A landscape with many peaks, sampled at points; each row gives a point and its height.
From any point a climber steps to the highest of the 2 points nearest to it. It stops when none of these is higher. Distance is the straight distance between rows; heights are no part of it.
mido (h 532): [169 103 118 126 145 102 129  86 109 173 132 109 140 152 160 112 132 164
 156 136  95 142]
Gan (h 52): [ 42 124 128 145 150 120 145 167 137  94 114 149 148 132 114 135 121  85
 143  74 126 120]
Garol (h 111): [142  52 109 164 196 132 127  81 162 168  89 122 167 138 127 116 100 155
 101 133  86  83]
kobom (h 631): [115 174 156  84 181 113 101 124 131 133  80 201 142 151 111 164 117 147
  99 124 170 124]
Seza (h 171): [175  93 157  80 127 104 125  95 122 125 154 142 147 137 135 189 120 176
 157 166 129 149]
tef (h 127): [142  26  99 118 150 134 115  94 183 188 113 115 164 155 160 121 106 148
  98 130 106  67]
golom (h 141): [144  33 134 100 154 112 145  83 162 152 117 116 127 147 146 136  95 143
 139 148  96  71]
fumi (h 637): [ 84 187 149  71 128 107 105 140 160  67  97 179 140 123 106 158 134 108
 133 125 177 161]
Mufim (h 376): [142 165 132 127  70 162 169 106 106  96 159  56  83  75 100 116 128 101
 156 172 137 169]
lile (h 377): [109  52 117  92 128 102 107 179 168 120 142 141 141 156 133 142  92 126
 114  97 128  60]
fizu (h 430): [ 87 154 155 120 162 111 163  60  75 137 117 131 135 125 130 125 126 130
 202 102  95 183]
Ravu (h 326): [122  95 147  85 151 105 166  56 114 174  91 143  92 169 151 111 105 102
 166 105  73  96]
Fito (h 284): [103 181 124 199 141 178 158 107  99 108 128  87 124  62 103 106 132 117
 145 124 100 172]
zuvap (h 440): [158  52 144 108 177 142 148 100 152  78 162 120 134  87 115 171 108 148
 144 167 120 114]
gok (h 466): [157 113 118 136  95 164 135 152 151 112 101 114 112 138  95 132 123  98
  69 147 128  70]
ledu (h 491): [ 80 157 125  94  54  98 158 157  95 147 151 127  88 171 128  91 153  72
 160 111 134 152]
Zir (h 255): [ 78 212 115 177 119 138 108 150 117 151 100 152 125 158 118 103 150 104
 124  89 157 164]
Kap (h 569): [ 83 167 113 177 118 143 123 208 131 103 114 151 137 111 105 119 152 113
  98  95 167 139]
vode (h 558): [131 140 119 105  71 129 158 132 113 147 128 121  74 155 121  99 133  72
 145 122 111 113]
Nidu (h 231): [175 171 131  96  95 106 104 128 109 166 138 132 108 186 127 136 151 137
 105 166 131 138]
Nesu (h 354): [130 103 123 158 135 157 159 107  99 113 179  71 125  72 152 113 123 144
 181 137  79 166]
Tizu (h 411): [138  92 134 114 123 135 106 182 165  97 126 133 134 139 116 152 121 119
  83 123 146  76]
dep (h 309): [152  48 100 157 146 142 102 164 173  88 193  99 168 101 159 138 131 153
 108 144 127 114]
gari (h 356): [155  74 132  97 121 120 157  71 108 149 122 109  93 138 142 105 111 117
 167 139  74 107]
dogel (h 542): [191 129 137 124 134 124 101 125 146 159 101 156 134 124 103 154 152 166
  41 186 167  88]
pide (h 95): [158  68 109 184 197 159 124  93 150 125 122 113 157 115 126 133 128 160
 114 153 105 100]
saso (h 444): [169  70 135  68  58 110 137 159 138 118 165 111 106 130 134 131 123 110
 162 150 121 106]
dok (h 252): [ 80 135 130 181 168 177 164 101 100 100  98 111 130  77 114  99 114 105
 153  96  96 148]
Tuvud (h 352): [ 93  65 118 101 146  99 115 149 143 166 120 141 153 180 160 120 106 118
 117  79  97  73]
Deta (h 585): [128 169  92 213 110 153 107 168 118 138 141  97 123 114 132  90 146 152
 100 102 133 151]
mase (h 383): [124 135 109 138 117 105  89 195 157 145 137 173 178 145 139 144 135 133
  61 100 173 107]
davus (h 391): [148  68 126 133 138 157 138 123 135  95 175  80 127  66 139 142 129 143
 140 150 103 134]
Kovat (h 363): [ 93 105 135 143 122 114 160 112  95 155 139 102 114 115 167  86 127 106
 183  93  78 138]
dugez (h 303): [163 165  94 146  83 111  77 141 131 199 153 119 121 155 143 116 141 174
  65 134 157 141]
nofem (h 705): [135 128 102 178  87 151 125 158 127 118 161  90 127 111 142 115 137 125
 120 130 126 124]
dirop (h 262): [162 201 110 141  98  97  90 117 105 201 123 130 102 182 117 107 153 141
  75 135 134 140]
mozor (h 476): [137 122 140 141 164 113 161  56  81 162 120 107 136 134 150 116 122 155
 196 125  76 150]
Keva (h 486): [ 92 170 130 124 148 178 130 137 171  67  73 148 123  86  82 145 119  99
  96 146 162 112]
pamok (h 187): [137  99 159 110 140 107 120 122 124  94 164 141 155 100 141 164 121 159
 167 137 139 164]
zonos (h 427): [134 159 147 139 193 109  99 139 135 135 146 186 160 110 142 135 126 188
 105 127 162 144]
Sope (h 564): [122 144 157  53 133 113 114 126 158  81 111 172 123 122 110 183 123 129
 121 142 167 127]
zemu (h 479): [130 185 134 138 149 110 109 172 147 106 133 184 151  95 128 129 129 161
  97 125 199 149]
Sozu (h 375): [147 219 125 116 139 154 113  80 114 123  89 144 110 126 107 138 154 127
 134 166 157 165]
mika (h 605): [142 103 102 148 117 125 118 141 116 160 143 107 141 149 149 119 133 145
 123 126 121 125]
sove (h 206): [111 141 150 141 160 137 129 108 111 100 131 142 145  96 126 143 119 150
 157 121 135 164]
pino (h 331): [ 81 114 123 127 139 102 121 155 112 156 134 154 155 175 148 118 112 110
 145  70  95 114]
Zaba (h 418): [167 105  90 137  89 137  95 183 164 137 160 115 151 119 135 129 135 154
  53 142 154  96]
kav (h 649): [192 127 133 149 152 156 112 112 139 122 106 131 126 102 103 156 130 163
  87 178 154  91]
boni (h 308): [ 82 139 119 119  94  93 117 192 122 157 121 158 136 192 127 108 128  77
 116  74 125 110]
sodu (h 43): [ 43 161 149 103 154 109 129 136 124 113  99 173 152 147 125 145 122 110
 167  79 134 157]
subi (h 62): [100  91 136 135 140 142 144 151 134  95 140 126 140 119 123 129 112 115
 141  89 113  99]
Lir (h 355): [109 178 138 119  94 126 141 124 127  89 112 137 110 110  97 138 148 101
 150 142 151 173]
Ged (h 279): [ 77 173 119 158  91 113 147 173 118 133 125 143 121 157 117  86 141  81
 123  72 142 148]
zubaz (h 555): [ 87 139 147 116 171 105 103 168 136 132  99 200 163 161 120 153 112 137
  87  83 145 109]
buvo (h 404): [ 97 208 137 123 129 148 125  88 106 129  88 142 120 128 102 114 160  88
 156 138 117 180]
vefud (h 155): [183  45 146  81 141 101 139 102 144 136 131 135 118 161 136 169 113 172
 146 168 121  98]
Rafov (h 286): [138 157 144 148 154 169 178  45  73 133  99  81 111  82 125 113 127 125
 181 161  94 153]
dufiz (h 327): [123 152 119 168 114 169 160 121 119  86 128  75 107  66  96 124 138 113
 134 166 139 151]
zame (h 428): [151 107 141  39  77  85 135 159 135  94 164 129 117 148 115 155 125 115
 161 143 157 135]
miba (h 497): [136  80 151  80 157 128 128 116 155  84 117 148 133 123 119 185 106 141
 133 148 132 101]
sada (h 424): [151 147 132 133 127  97 101 207 165 120 156 166 158 106 129 140 149 164
  63 136 195 115]
nenul (h 394): [ 91 150 156  97 116 111 174  96  89 136 131 108 125 122 137 111 124  91
 191 109 102 159]
biti (h 472): [188 123 121 128 105 113 103 144 145 154 134 136 145 151 129 147 137 156
  64 157 139 107]
Teded (h 346): [124 165 112 157 104 122  90 169 130 165 130 145 142 154 130 121 151 141
  60 110 147 118]
zarog (h 372): [145  93  68 180 127 172  80 173 169 134 165  80 160 111 142 110 132 149
  60 124 134 109]
badub (h 680): [ 89 162 106 185 113 166 152 175 131  88 105 104 118  95  81 103 146  90
 105 122 144 119]
rabi (h 520): [170 136 124 188 179 182 139  89 134 115  85 116 122  93  92 124 133 154
 112 165 125 118]
depem (h 154): [120 124 113 165 121  96  85 194 141 119 186 145 193 120 158 117 133 157
 122 101 158 156]
dani (h 543): [151 182 131 134  96 114 140  66  69 173 141  98  69 182 144  93 148 122
 153 138  93 162]
Ref (h 317): [119  50 129 105 147 104 137  82 137 183  93 130 117 163 186  97  92 117
 155  90  59  85]
ret (h 338): [132  55  89 171 147 163 111 147 163 121 147  99 154 107 162 110 122 124
  83 120 114  83]
bavan (h 313): [147 170 132 122 121 136 118 141 135 107 112 150 117 127 112 136 137 119
 106 131 154 122]
gad (h 291): [124 222 110 167 132 136 103 142 111 162  97 158 104 135 107 102 145 124
  78 121 166 156]
rusep (h 434): [167 173 141 154 166 171 131  62 108 125  90 125 107 112  99 139 153 144
 120 179 137 150]
vub (h 71): [107  53 125 118 129 102 139 133 129 128 160 118 145 116 157 125 100 121
 157  99  90 113]
Nepa (h 170): [123 122 139 136 115  95 107 179 138  95 184 145 151 110 140 154 137 153
 145 120 171 181]
mup (h 480): [121 155 156 111 175 164 123  93 147  80  73 153 120 106  96 167 116 114
 118 145 146 120]
lufar (h 505): [ 82 129 152  78 152  80 112 184 148  92 116 177 158 160 135 169 128 119
 123  97 162 124]
vazat (h 228): [ 56 150 152 149 191 149 139  93 112  93 102 135 150  83 115 142 117 113
 162 102 104 170]
tebi (h 339): [ 99  81 124 139 139 121 146 103 120 178 116 113 105 128 183  69 105 104
 159  67  75  93]
Marov (h 560): [109 200 137 100 149 138 108 145 165  67  83 179 126  92 108 150 136 126
  94 132 194 130]
Sala (h 321): [125 152 125 149 110 159 161  78  76 138 151  71  89 104 130 106 137 132
 189 148  93 156]
nuf (h 552): [113 162 171 103 187 141 119  85 120 123  54 187 130 152  96 167 118 117
 130 123 132 131]
Zavip (h 267): [175 135  97 138  63 115  94 151 125 174 189  78 136 140 150 112 130 186
 106 145 134 163]
Lup (h 650): [162 149 127  98  67 118 156  82  87 179 132 103  61 181 144  92 131  83
 161 141  95 107]
beg (h 241): [188 142 122 133  99  97 101 125 103 171 163 103 120 156 153 125 152 168
 132 155 128 177]
mab (h 390): [163  78 150  65 100 122 159  83 114 122 161  90  94 114 142 129 104 124
 189 170 100 117]
sadat (h 553): [132 148  99 186  88 170 135 162 136 115 110 105  96 126  97  82 142  91
  80 123 137  72]
domu (h 432): [158 121 140  91  67 132 165 123 108 106 176  79  98 103 132 124 126 125
 172 170 117 156]
Lovet (h 465): [131 200 123 134 112 143 136  80  76 169 112 136  91 174 115 109 154 100
 148 152 124 165]
sogo (h 492): [136 106 126  93  42 115 173 151 141 120 144  85  84 116 114  99 127  84
 164 133 119 113]
rupok (h 82): [134  49 118 137 182 129 120 119 140 117 146 118 162 113 157 144 121 154
 134 125  92 108]
Nifat (h 464): [102  96 150  69 103  86 136 173 137 102 146 152 135 152 137 168 115 113
 163 101 153 137]

Where does a climber stop that starts at each point below?
Ged => badub
Sala => fumi
rupok => domu
Nepa => domu
Kovat => nofem

Call two points neighbours if one is among the 2 nearest of the other. Go from one point of each pair to the other, from neighbour to neighbour, staying as high as possible. Name the lowest point that can't be avoided.
kav, kobom => Sozu
nofem, zemu => Teded
zemu, domu => Ref
kobom, badub => Ged
fumi, Lup => zame
kobom, fumi => mup
